Each row is a point on a landscape with many valleys, with its height.
A ball rolls from a point to the lowest of its 2 nearest points, and stops where none of them is lower. Distance is the straight distance between rows; heights are no part of it.
z_264 height 28.7: |  17 | -41 |  29 | -12 |   3 |  15 |  18 | -18 | -14 |   8 |  -4 |   3 |  -1 | -45 |  11 |  -8 |  33 | -19 | -69 | -27 |
z_930 height 60.7: |  -6 |  64 |  22 |   1 | -12 | -18 | -17 |  34 |  24 |  30 |  -6 | -23 | -10 |  -3 |   1 |  14 |  16 |  29 |  22 |  12 |
z_492 height 33.3: | -34 | -62 |   9 | -55 | -60 | -10 |  25 | -12 | -11 |  18 |  40 |  69 | -12 |  14 |  13 | -29 |  23 |  -7 | -31 |  45 |
z_721 height 65.2: |  -9 |  32 | -19 | -32 |  57 |  13 |   7 |  32 |  -8 |   3 |  16 |  -9 | -13 | -22 |  -6 | -17 |   7 | -23 |  32 | -55 |
z_89 height 70.6: |  16 |  -9 | -21 |  23 |  77 | -27 |  -7 |  -3 |  16 |  45 |   5 | -15 | -23 | -69 |   5 |   3 | -25 | -39 |  -8 | -17 |
z_262 height 32.6: |   4 |  10 |   0 |  15 | -15 |  42 | -34 |  34 |  12 | -63 | -29 | -22 | -17 |  15 |   0 |  15 |  22 |  12 |  -9 | -18 |
z_34 height 35.3: |   0 |   9 |   4 | -13 |  35 |  22 |  -8 |  20 |   4 | -23 |  40 | -36 | -17 | -41 |   9 |  32 |   0 | -68 | -20 | -51 |
z_556 height 49.2: | -25 |   1 |  21 | -26 | -20 |  31 |  11 | -36 |  27 | -28 |  24 |  32 |  24 |   5 |   5 | -19 |   5 |   8 |   8 |  30 |
z_550 height 60.0: |  -6 |  -3 |  21 | -36 |  -4 |  44 |  27 |  30 | -38 |  -8 |  27 |  37 |  25 |  -7 |  20 | -30 |  25 | -12 | -20 | -51 |
z_430 height 43.1: | -25 | -22 | -27 |   8 | -10 | -40 |   1 | -36 | -17 |  56 | -33 |  -7 |  30 |  35 |  12 |  11 |  12 | -12 |  33 |  20 |
z_97 height 30.6: |  20 | -41 | -14 |  29 |  -2 | -38 | -11 | -65 |  -8 |  19 | -40 |   6 |   5 | -17 | -27 |  -3 | -10 |  -4 | -47 |  39 |
z_452 height 33.0: |  18 | -60 |   2 | -39 | -28 |   0 |  -7 | -40 |  -7 |  23 |  -3 |  -2 |   3 | -20 |  31 |  -4 |  42 | -30 | -63 |   4 |
z_954 height 46.4: | -21 |  28 |   3 |  34 |  29 |   7 |  -1 |  83 |  16 | -37 |  20 |   7 | -15 |  39 |  12 | -17 |  35 |  76 |  45 | -33 |
z_832 height 36.9: |   4 | -22 |  -2 | -30 | -45 | -43 |  38 | -56 |  -1 |  31 |   3 |  21 |  18 |  25 | -11 | -12 | -14 |  24 |  19 |  39 |
z_705 height 29.1: |  28 |  19 |  -9 | -17 |   7 |  19 | -11 |   1 | -12 | -17 | -42 | -33 |   3 |  -7 |  11 |  14 |  24 |  -1 |  -7 | -38 |
z_729 height 52.6: |   7 | -28 | -42 |  21 |  -8 | -47 |   0 | -84 | -10 |  29 |  -5 |   5 |  30 |  -5 |  37 |  26 |  -9 | -41 |  12 |  29 |
z_424 height 49.4: | -13 |  39 |  -2 |   1 |  26 |   6 | -41 |  80 |   1 | -22 |  -3 |  -6 | -41 |  21 | -18 | -14 | -14 |  37 |  27 |  -6 |
z_855 height 27.2: |  -1 |  35 | -15 |  24 |  16 | -63 |   2 |  -9 |   8 |  49 | -16 |  -8 |  -3 |  -4 | -21 |  -1 | -44 |  19 |  42 |  50 |
z_489 height 58.8: |   9 |   9 |   9 |  22 |  41 |   5 | -16 |  29 |   1 |   1 |  24 |  -3 | -17 | -47 | -29 |   2 | -35 | -35 | -51 | -18 |
z_26 height 37.5: |  29 | -30 |  17 | -45 | -25 |  28 |  55 |   2 |  -4 |  -2 | -15 |  -3 | -12 |  16 |  12 | -13 |   8 |  42 |   0 | -32 |
z_79 height 39.8: | -18 |  -5 |  15 |  25 | -42 | -69 | -18 | -52 |  -1 |  44 |  -1 |  13 |   7 |  -2 | -16 |   0 |  23 |   0 | -32 |  42 |
z_146 height 38.9: |   1 | -10 |  -6 |  31 | -27 | -27 | -13 |   9 | -12 |  18 | -54 | -34 |   8 |  57 | -30 |   1 |   7 |  39 |  11 |  32 |
z_241 height 49.5: |  33 |  12 | -26 | -14 |  40 |  -3 |  21 | -12 |   1 |  15 |  -2 | -10 |  18 |   3 | -18 |  11 | -71 | -11 |  37 |  -3 |
z_895 height 54.5: |  44 | -34 | -27 |  -4 |  -9 |  24 |  19 | -17 |  -9 | -14 | -40 | -24 |  17 |  50 | -11 |  16 | -12 |  30 |  11 |  -4 |
z_335 height 36.4: |  13 | -72 |   5 |   0 | -40 | -26 | -10 | -70 |   7 |  11 |  10 |  20 |  -2 | -18 |   0 | -14 |  29 | -27 | -76 |  30 |
z_791 height 66.6: |  15 |  30 | -33 | -26 |  55 |  -1 | -13 |  32 |   0 |   1 |  -1 | -40 | -37 | -25 |  12 |   5 | -16 | -17 |  67 | -37 |
z_310 height 71.4: |  -4 |  10 |  12 |   5 | -13 |  24 | -14 |  33 | -36 |   4 | -31 |  10 |   9 |  16 | -16 |   6 |  17 |   9 | -36 | -20 |
z_637 height 36.6: |  38 |  41 |  -7 | -21 |   8 |  13 |  21 |  44 | -35 | -57 |  16 | -17 | -16 | -43 | -12 | -25 |  13 |   4 |  14 | -71 |
z_784 height 41.9: |  -7 |  26 |   9 |  28 | -28 | -22 | -52 |  41 |   4 |  -5 | -44 | -47 |   4 |  58 | -15 |   0 |  26 |  49 |  13 |  31 |
z_892 height 58.1: |   8 | -17 | -17 |  -8 | -16 |  14 |  -4 | -24 | -18 |   1 | -28 |  -8 |  33 |  44 | -33 |  10 | -19 |  -4 |  -7 |  12 |
z_587 height 40.7: |  -5 | -50 |  -4 |  -5 | -24 |  54 |  27 |  11 | -17 | -39 | -17 |  27 |  10 |  65 |  -8 | -22 |  -5 |  41 |  -8 |  -3 |
z_495 height 28.9: | -41 | -33 |   2 |  14 |  -8 |  23 |   0 | -43 |  33 | -21 |  22 |  -7 |  13 |   1 |   0 |  16 |  11 | -48 | -30 |   9 |
z_179 height 68.2: |  19 |  19 |  13 | -10 |  24 |  23 | -10 | -27 |  20 | -28 |   2 | -12 |   4 | -42 | -12 |  -1 | -16 | -19 | -18 |   9 |
z_247 height 55.1: |  -2 |  11 | -36 |  37 |   6 | -56 | -45 | -29 |  -4 |   5 | -25 | -26 |   2 |  11 | -13 |  30 | -34 | -34 |  42 |  61 |
z_859 height 62.4: |  -3 |  62 |  35 |  -4 | -26 |  -3 | -15 |  57 |  13 |  -2 |  13 |   2 |   4 |  23 |  15 | -12 |  13 |  64 |  30 |   8 |
z_35 height 70.7: | -13 |  39 |  23 |  22 | -21 |  29 | -46 |  61 | -36 | -18 | -22 |  34 |  -5 |  10 |  -5 |  -5 |  26 |  10 | -30 |   0 |
z_49 height 50.9: |   23 |  -63 |  -33 |   12 |  -28 |  -61 |   10 | -104 |    7 |   19 |   14 |   24 |   10 |   -6 |   19 |    4 |   -2 |  -28 |  -22 |   32 |
z_974 height 19.2: | -15 | -21 | -20 |  12 |  21 |  61 |   0 |  24 |   3 | -45 | -11 | -20 |  -3 |  58 | -17 |  16 |   2 |  -5 |   1 | -33 |
z_67 height 72.7: |  25 |  -3 |  22 |  -1 | -33 |  46 |   9 |  40 | -29 | -26 | -17 |  10 |  -3 |  25 |   1 |   7 |  22 |  39 | -30 | -45 |
z_756 height 20.2: |   3 |  15 |  25 |  12 |  23 |  -1 |   4 |   7 |   3 |  15 |  25 |  16 | -15 | -73 |   0 | -18 |  22 |  -5 | -55 | -40 |
z_718 height 38.6: |   6 |   2 | -10 | -12 |  39 |  11 |  11 |  -8 |  24 |  15 |  20 | -38 |  15 | -35 |  35 |  36 |  -2 | -61 |   8 | -35 |
z_630 height 37.1: |  -2 |  32 | -12 |  -1 |  37 |   7 |  23 |  30 |  20 | -25 |   0 | -23 | -28 |   1 |  12 | -11 |  42 |  51 |  63 | -53 |
z_408 height 41.2: |  -8 |  25 |  21 | -17 | -26 |  34 |   4 |   7 |  28 | -18 |   2 |  -3 |  16 |  25 |  12 |   1 |  29 |  29 |  19 |  -7 |
z_400 height 69.6: | -46 |  46 |   3 |  -1 |  -3 | -10 | -60 |   2 |  12 | -14 |  22 |   4 |   0 |  -4 | -22 |   3 |  -7 | -26 |   9 |  43 |
z_508 height 64.2: | -37 |  40 | -18 | -32 |  46 |  12 | -28 |  33 |   8 |   9 |  17 |  -3 |  -1 |   3 |  -9 | -10 |  -5 | -28 |  31 | -13 |
z_656 height 37.9: | -35 | -26 |  13 |  -5 | -67 | -91 |  -2 | -50 | -26 |  39 |  24 |  32 |  16 |  31 | -22 |  -3 |  30 |   0 | -21 |  31 |
z_735 height 34.3: |  21 |   8 | -12 |  -9 |  10 |  -9 |   1 |   0 | -12 |  36 | -57 | -25 |   7 |   9 |  13 |   7 |  19 |  11 |  15 |  -8 |
z_539 height 54.7: | -26 |  -5 |  26 |  23 | -45 |  39 |   8 |  33 | -25 | -16 |  19 |  96 |  25 |  28 |  10 | -14 |  -3 |   1 |  -9 |  26 |
z_684 height 26.1: |   7 | -11 |   8 | -21 |   1 |  29 |  67 |  18 |   7 |   3 |   5 |   2 | -16 |  21 |  12 | -12 |  18 |  56 |  38 | -55 |
z_817 height 71.5: |   4 | -31 | -37 |  57 |  49 | -34 |  -5 | -24 |  25 |  47 |   6 | -20 | -20 | -32 |   6 |  23 | -43 | -50 | -15 |   4 |
z_220 height 70.2: | -27 |  44 |  20 |  19 | -20 |   7 | -46 |  33 |  -6 | -13 |  14 |  28 |   2 |   5 | -15 |   5 |   6 | -10 | -23 |  31 |
z_913 height 30.5: |  -3 | -19 |  -3 |  29 |  -8 |  64 |  11 |  49 |  -3 | -60 |   1 |  17 |   1 |  62 |  -8 |   2 |  -3 |  35 | -10 | -25 |
z_987 height 72.1: | -18 |   1 | -17 |  30 |  28 | -26 | -24 |   5 |  33 |  43 |  25 |  -9 | -30 | -28 | -13 |  27 | -44 | -38 |  -8 |   3 |
z_667 height 52.3: |   1 |  31 |   0 |  20 |  28 |  27 | -10 |  74 |  -8 | -37 |  15 |  33 | -24 |  33 | -26 | -36 | -28 |  50 |  26 |  -2 |
z_8 height 58.2: |  -3 |  40 |  10 |  21 | -15 | -38 | -26 |  37 |  16 |   4 |  -2 | -26 |  -4 |  37 | -30 |   5 | -35 |  40 |  48 |  44 |
z_63 height 44.6: | -43 | -36 | -12 |  15 | -32 | -75 |   6 | -38 | -18 |  27 | -26 | -15 |  18 |  54 |  -9 |   2 |  26 |  -6 |  50 |  36 |
z_152 height 73.2: | -39 |  33 |  15 |  21 |   9 |   4 | -19 |  17 |  36 |  19 |  49 |  23 |  -9 | -46 |   5 |   7 |   7 | -37 | -33 |  -7 |
z_210 height 22.8: |  32 |   9 |   0 | -20 |  25 |  36 |   0 |   3 | -23 | -51 | -17 | -26 |  -4 | -41 |  -4 |  -9 |  29 | -28 | -17 | -45 |
z_315 height 21.3: | -15 |  -9 |  29 |  -4 |  -9 |  11 |  10 |   8 | -22 |   9 |   1 |  53 |   0 | -31 | -12 | -34 |  21 |  11 | -51 |   1 |
z_523 height 59.6: | -31 |  55 |  28 |  24 | -21 | -30 | -30 |  37 |  26 |  17 |  21 |  -9 | -24 |   4 | -24 |  17 | -25 |   7 |  20 |  38 |
z_54 height 33.6: | -15 |   1 | -10 |  34 |  -2 | -26 | -18 | -33 |  -2 |  10 | -12 |   5 |  11 |  -3 | -51 |   1 | -16 | -11 | -39 |  34 |
z_394 height 67.9: |  20 |   3 | -50 |   0 |  64 |  -5 | -24 |  19 | -12 |  12 |  -9 | -28 | -29 | -25 |  29 |  26 | -53 | -46 |  46 | -18 |
z_808 height 26.0: | -54 | -34 |   1 |   0 | -31 | -16 |  -7 | -70 |  14 |  -8 |  13 |   5 |  24 |  16 | -13 |  14 |  22 | -34 | -14 |  26 |
z_797 height 37.7: | -16 |  22 |   2 | -19 |  39 |  27 | -23 |  44 |   3 | -18 |  64 |   3 | -15 | -37 |   8 |   4 | -28 | -59 |   2 | -37 |
z_434 height 69.3: |  51 |   4 | -37 |   2 |  71 | -22 |  -3 |   5 | -22 |  16 | -16 | -30 | -17 | -61 |  25 |   4 | -38 | -44 |  14 | -35 |
z_833 height 54.0: |  -3 |  -6 | -51 |  27 |   7 | -69 | -18 | -72 | -23 |   7 | -11 |  -3 |  26 |  18 |   1 |  23 | -36 | -40 |  43 |  43 |
z_787 height 43.7: |  15 |  22 |   6 |   9 |  25 |  48 |  14 |  28 |  16 | -88 |   7 | -24 | -50 | -42 |  -7 |  -5 | -12 |   7 |  18 | -24 |
z_459 height 36.3: |  32 |  36 |  19 |  -9 | -19 |  32 |   6 |  29 |  15 | -44 |   2 |  -7 | -13 |  -2 |  18 |  10 |  28 |  46 |  12 | -33 |
z_853 height 63.7: |   0 | -11 |   5 |  21 |   8 |   2 |  -8 | -25 |  -6 | -13 |  51 |  46 |  34 |  -3 | -35 | -18 | -39 | -30 | -58 |  22 |
z_685 height 38.0: | -10 |   2 | -31 |  16 |  43 | -30 |  -3 | -17 |  -8 |  40 | -68 | -14 |   5 |  -2 |   6 |  -9 |   9 |  -5 |  33 |  19 |
z_882 height 36.0: | -22 |   2 | -20 |  33 |  -1 | -28 | -25 |  -1 |  -5 |  14 | -41 | -20 |   3 |  21 | -41 |  11 |  -2 |   0 |   7 |  35 |
z_42 height 38.4: |   22 |    8 |  -11 |   23 |   14 |   54 |  -15 |   48 |   14 | -102 |    3 |  -18 |  -36 |   10 |    0 |    9 |    6 |   21 |   14 |  -36 |
z_590 height 32.7: | -30 | -45 |  16 |   7 |  11 |  42 |  37 | -25 |  10 |  -3 |  26 |  -5 |   2 | -16 |   9 |  10 |   4 | -32 | -30 | -22 |
z_145 height 43.0: | -17 |  13 | -47 |  -8 |  43 | -39 | -39 |  -2 |  -5 |  35 |  -5 | -19 | -12 |  -2 | -11 |   9 | -46 | -26 |  51 |  31 |
z_581 height 40.5: |  -6 | -65 |  -7 |  19 | -22 | -17 |  42 | -49 |   6 |  33 | -21 |   6 |  -7 |   2 | -11 |  17 | -19 |  -1 | -24 |  18 |
z_128 height 45.3: |  11 |  -7 |   7 | -21 | -42 | -20 |  -5 | -47 |  21 |  46 |  -8 | -11 |  15 | -24 |  33 |  26 |  21 | -15 |  -1 |  10 |
z_813 height 70.9: | -15 |  38 |  41 |  13 | -49 |   9 |  -4 |  14 |  10 |   1 |   9 |  29 |   3 | -11 |   7 |  -1 |  15 |  13 | -22 |  19 |
z_361 height 14.5: |  -7 |  37 |  26 |  -3 |  20 |  22 |  11 |  27 |  -3 |  -7 |   3 |  34 | -11 | -47 |  -2 | -30 |  18 |   6 | -18 | -21 |
z_635 height 43.2: |  21 | -18 |  12 | -46 | -34 | -18 |  20 | -33 |   8 |  35 | -36 |  -6 |  -7 | -13 |  43 |   6 |  35 |  26 |  10 |  21 |
z_244 height 71.7: | -22 |  27 |  33 |  11 | -34 | -21 |   6 | -18 |  25 |  47 |  15 |  18 |  12 | -14 |  -2 |   3 |   5 |  19 | -12 |  22 |
z_29 height 32.2: | -64 | -21 |  39 |  14 | -81 | -29 |  10 | -13 |  -5 |  16 |  11 |  37 |   4 |  28 | -20 | -12 |  30 |  19 | -20 |  45 |
z_417 height 31.2: |  -4 |   4 |  13 |  -4 |  -2 |  18 |  32 |  13 |  37 |  -8 |  -8 | -26 | -21 |  16 |  28 |  -2 |  51 |  74 |  50 | -30 |
z_925 height 37.0: |  -5 | -75 |  10 |  24 |   6 |  13 |  61 | -48 |  28 |  20 |  -5 |  -9 |  -7 | -26 |  12 |  18 |  -7 | -24 | -33 |  -1 |
z_924 height 45.5: |  27 |  14 |   6 |  -1 | -14 |  -2 | -10 | -35 |  27 |  26 |  15 | -23 |  18 | -33 |  30 |  36 | -16 | -26 | -29 |  -1 |
z_410 height 29.2: |  49 |  32 |   5 |  -9 | -12 |  16 |  21 |  25 | -27 | -51 |  -8 | -13 | -17 | -20 |  -4 | -23 |  37 |  57 |  13 | -58 |
z_39 height 66.8: |  45 | -11 |  29 |  10 |  30 |  26 |  20 |  -9 |  10 | -32 |  28 | -25 |   4 | -51 |  -5 |   4 | -34 | -28 | -46 |  -9 |
z_285 height 45.7: | -20 |  -8 |  19 | -53 | -44 |  32 |   2 | -12 |   5 | -19 |  12 |  23 |  25 |  44 |  18 | -21 |  36 |  22 |  11 |  23 |
z_811 height 63.2: | -42 |  37 |   4 | -17 |  16 |  24 | -18 |  47 | -15 |   7 |   9 |  26 |  16 |  10 |  -4 | -16 |  23 | -10 |   5 | -26 |
z_72 height 45.4: |  18 | -40 |   9 | -22 |  -2 |  -2 |  34 | -41 |   1 |  35 |  31 |  18 |  23 | -13 |  11 | -16 | -20 | -11 | -37 |  -6 |
z_255 height 42.1: |  41 |  -3 | -17 |  -9 |  15 |  -1 |  11 | -47 |  14 |  20 |  18 | -30 |  29 | -25 |  59 |  44 | -20 | -48 |   8 | -18 |
z_879 height 21.2: |  27 |  13 | -11 |  29 |  13 | -39 |  15 | -23 |   9 |  50 | -40 |  -2 |  -5 | -39 |   5 |   9 | -32 |  12 |   8 |  37 |
z_403 height 32.3: |  -4 |  12 |  15 |   2 |  15 |  56 | -18 |  39 |  -5 | -66 |  24 | -29 |  -8 | -21 |   7 |  35 |   9 | -45 | -12 | -51 |
z_695 height 61.7: | -17 | -13 |  19 | -12 |  38 |  37 |  14 |  27 | -32 | -21 |  37 |  24 |  15 | -36 |   7 | -26 |  31 | -46 | -36 | -44 |
z_733 height 48.7: |  54 | -84 | -17 | -14 | -41 | -46 |  17 | -74 |   2 |  43 |  12 |  13 | -12 | -19 |  40 |  -9 |  -9 | -18 | -34 |  38 |
z_601 height 42.9: | -20 |   8 | -38 |  42 |  14 | -66 |   8 | -32 | -28 |  57 | -34 |  -2 |  27 |   3 |  57 |  18 | -20 | -15 |  53 |  45 |
z_900 height 48.2: |  18 | -49 | -10 | -26 | -16 |  22 |  24 |   4 |  -3 | -17 | -29 |  -9 |   3 |  81 |  -8 | -12 |  13 |  63 |  10 |   2 |
z_747 height 42.0: | -18 |  30 | -10 |   3 |  16 |  27 |  13 |  68 |   6 | -33 |  28 |   2 | -19 |  17 |  11 | -10 |  38 |  33 |  37 | -69 |
z_304 height 27.4: | -32 | -30 |  24 | -16 | -45 |   3 |  14 | -20 |  -5 |   9 |  13 |  46 |  10 |   8 |  -6 | -24 |  24 |   0 | -37 |  28 |
z_465 height 51.9: | -22 |  12 |  24 |   7 | -16 |  40 |   1 |   8 |   0 | -34 |  29 |  61 |  27 |  -4 |   6 | -17 | -10 | -17 |  -9 |  23 |
z_52 height 62.0: |  -3 |  28 |  -4 | -21 |  13 |  32 |  -2 |  57 | -48 | -24 |  10 |  18 |   9 |  15 |   9 | -17 |  34 |  -7 |   1 | -63 |
z_450 height 40.9: |  -6 |  -9 |  21 | -46 | -70 | -29 |  -6 |  -8 |  -7 |  48 | -26 |   4 |  -5 |  15 |  17 |  -6 |  45 |  29 |  -3 |  24 |
z_419 height 60.4: |   9 | -20 |  -9 | -10 |  25 |  33 |  10 |  -6 | -13 | -12 |  -6 |  -4 |  30 |  10 | -32 |  -8 | -28 | -18 | -39 | -10 |
z_691 height 69.0: | -15 |  40 |   2 |   0 |  10 |   8 | -23 | -10 |  26 |   0 |   2 | -13 |  -4 | -24 |  -5 |  14 |   6 | -13 |   4 |  22 |
z_432 height 50.0: |  20 |  21 | -12 |  -6 |  35 |  28 | -27 |   3 |  30 | -53 |  -7 | -25 | -35 |  -8 | -22 |   1 | -54 |  14 |  32 |  17 |
z_148 height 35.4: | -48 | -36 |  24 | -13 | -83 | -56 |   7 | -30 | -18 |  28 | -10 |   1 |   7 |  53 |  -8 |  -1 |  23 |  17 |   3 |  44 |
z_703 height 3.9: |   0 | -30 | -23 | -12 |  28 |  46 |  23 |  -4 |   6 | -18 | -17 | -39 |  16 |  41 |   4 |  30 |   5 | -27 |  21 | -35 |
z_675 height 45.6: |  -5 |  24 | -34 |  -8 |  31 |   0 | -26 |   5 |  12 |   4 |   4 | -18 |   1 |  29 | -29 |  10 | -50 | -11 |  36 |  17 |
z_319 height 55.4: |  -1 |  29 |  18 |  20 |  20 |  40 |  -1 |  53 |  -7 | -40 |   8 |  40 | -11 |   0 | -23 | -17 | -52 |  18 |  -7 |   2 |
z_904 height 57.5: | -13 | -11 |  25 | -18 | -35 |  45 |  16 |  39 | -38 | -10 |   9 |  74 |  32 |  27 |  22 | -20 |  22 |   3 | -14 | -16 |
z_542 height 47.1: |  11 |  24 |  -2 | -19 |  31 |  31 | -30 |  34 |  23 | -65 |  24 | -21 | -66 | -35 |  -9 |  -7 | -38 |  14 |  54 | -13 |
z_167 height 32.4: |   0 |  18 |   3 |   2 | -20 | -48 |  16 | -28 |   1 |  34 |  -9 |   4 |  21 |  19 | -20 | -11 | -15 |  35 |  32 |  44 |
z_881 height 65.1: |  28 | -16 |  21 |  26 |  11 |  13 |   8 |  -8 |  14 |  -4 |  57 |  10 |  12 | -34 | -17 |  -5 | -49 | -23 | -76 |  10 |
z_986 height 72.6: | -32 |  27 |   3 |  15 |   4 | -13 |  -1 |  24 |  25 |  47 |  33 |   2 |  -5 | -17 | -14 |  20 | -19 | -15 | -13 | -13 |
z_70 height 53.3: |  49 |  -2 | -11 |   4 |  45 | -21 |  33 | -17 |   8 |  32 |   8 |  -6 |  15 | -45 |   9 |   7 | -67 | -17 |   5 |  -6 |
z_792 height 56.4: |  13 |  18 | -28 |  32 |  -1 | -43 | -39 |   8 |   2 |   5 | -31 | -38 | -16 |  37 | -22 |  25 | -55 |  10 |  48 |  50 |
z_479 height 44.3: |   6 | -30 |  15 |  -9 | -21 |  16 |  45 | -20 |   4 |  19 |  -1 |  12 |   7 |  -2 | -12 |  -1 | -16 |  13 | -13 |   8 |
z_15 height 49.6: |  43 |  -5 |  11 | -27 |  33 |   5 |  42 | -23 |  -4 |  21 |  12 |   1 |  21 | -38 |   3 | -15 | -22 |  -4 | -12 | -23 |
z_61 height 38.1: | -15 |  -2 |  20 | -19 | -67 | -58 |  -1 | -19 |   3 |  45 | -22 | -21 |  24 |  40 |  14 |   5 |  36 |  19 |  32 |  39 |
z_854 height 40.8: |  -9 |   7 | -47 |  17 |  53 | -50 | -13 | -23 | -16 |  62 | -26 |  -6 |  13 | -12 |  21 |   7 | -23 | -29 |  41 |  24 |
z_501 height 40.6: | -12 | -44 |  28 | -54 | -66 |  34 |  27 |  -3 | -13 | -27 |  31 |  79 |   5 |  13 |  24 | -31 |  11 |   4 | -17 |  45 |
z_298 height 44.5: |  -5 |  20 |   9 |  27 |  10 | -14 | -36 |  61 |  16 | -21 | -19 | -33 | -13 |  45 |   0 | -15 |  39 |  67 |  19 |  -2 |
z_919 height 28.4: |  -4 |   7 |  -8 |  11 |  11 |  39 | -40 |  25 |  18 | -50 |  -8 | -42 | -33 |  -7 | -11 |  34 |   2 | -31 |  -6 | -22 |
z_738 height 41.3: |   5 | -49 |   0 | -44 | -41 | -36 |  23 | -60 |  -3 |  33 |  34 |  25 |  18 |   8 |   2 | -21 | -10 |  -6 | -21 |  24 |
z_326 height 57.4: |  -6 |  35 |   5 |   3 |  32 |  10 | -15 |  37 |   5 | -10 |   1 |   9 | -28 | -26 | -35 |  -6 | -38 |   2 |  -9 |   5 |
z_443 height 21.4: |  16 |  28 |  29 |  -9 |  -8 |  13 |  37 |  19 | -17 | -13 | -12 |   8 | -30 | -45 |   1 | -19 |  40 |  37 |  -5 | -49 |
z_397 height 26.6: |  36 | -19 | -28 |  33 |  11 | -54 |  -6 | -54 | -23 |  39 | -53 |   9 |  10 | -27 |  16 |   6 | -15 |  -7 | -14 |  37 |
z_406 height 45.8: |  46 | -50 |  -5 | -44 | -51 | -29 |  30 | -64 |  -3 |  44 | -25 |  -2 |  -9 | -11 |  40 |   7 |  -2 |   5 |  -2 |  31 |
z_295 height 24.4: |   4 |   3 |  12 |  10 |  13 |   6 |   0 |  -9 |   4 |  21 | -11 | -11 |  -8 | -42 |   2 |  11 |  33 | -18 | -32 | -30 |
z_454 height 41.4: | -14 | -24 | -17 |  25 | -21 | -73 | -22 | -52 | -29 |  59 | -20 |   3 |  21 |  16 |   1 |  15 |  20 | -25 | -13 |  30 |
z_749 height 22.6: | -48 | -16 |   1 | -38 | -31 | -27 | -12 | -50 |  -4 |   8 |  -1 |  16 |  27 |  42 | -11 | -16 |  38 | -12 |  16 |  33 |
z_217 height 62.5: |   3 |   5 |  -3 |  -2 |  29 |  29 | -15 |   6 | -13 | -36 |  32 |  21 |  29 |  -1 | -26 |  -2 | -56 | -35 | -38 |  17 |
z_2 height 30.7: |  50 |  31 | -18 | -21 |  30 |  22 | -14 |  18 | -13 | -71 |  -8 | -41 | -15 | -24 |  -5 |  -7 |  15 |   7 |  26 | -54 |
z_870 height 54.6: |  44 |   4 | -31 |  -6 |  50 |  34 |  11 |  -3 |  27 | -55 | -13 | -35 | -13 |  28 |  -5 |   3 | -34 |  25 |  43 |  -9 |
z_387 height 73.8: | -35 |   3 |  34 |  14 | -26 |  27 |   0 |   9 |  13 |  15 |  44 |  32 |  10 | -29 |  27 |   9 |  19 | -25 | -53 | -14 |
z_680 height 47.0: |  -7 |  31 |  -4 |  19 |  28 | -18 | -36 |  93 |  15 | -23 |   9 | -40 | -46 |  38 |   1 |  -6 |  22 |  71 |  41 | -31 |
z_928 height 63.0: |   2 |  -4 |  12 |   8 |  38 |  49 |  17 |  41 | -47 | -65 |   5 |  34 |   1 | -23 |  -6 | -39 |  14 | -26 | -18 | -46 |
z_872 height 59.2: |  46 |   6 | -28 | -11 |  12 |  16 |   8 |   0 |  12 | -36 | -14 | -22 |  19 |  62 |  -3 |   4 |  -9 |  53 |  30 |   2 |
z_108 height 24.9: |  -3 |  -8 |   9 |   7 | -16 | -14 |  21 |  25 |  14 |  30 | -42 | -40 | -20 |  37 |  29 |  -2 |  65 |  65 |  46 | -23 |

For each start below, name the point where the ball stops.
z_70: z_210
z_986: z_361
z_387: z_895
z_310: z_895
z_928: z_361
z_811: z_361
z_326: z_879
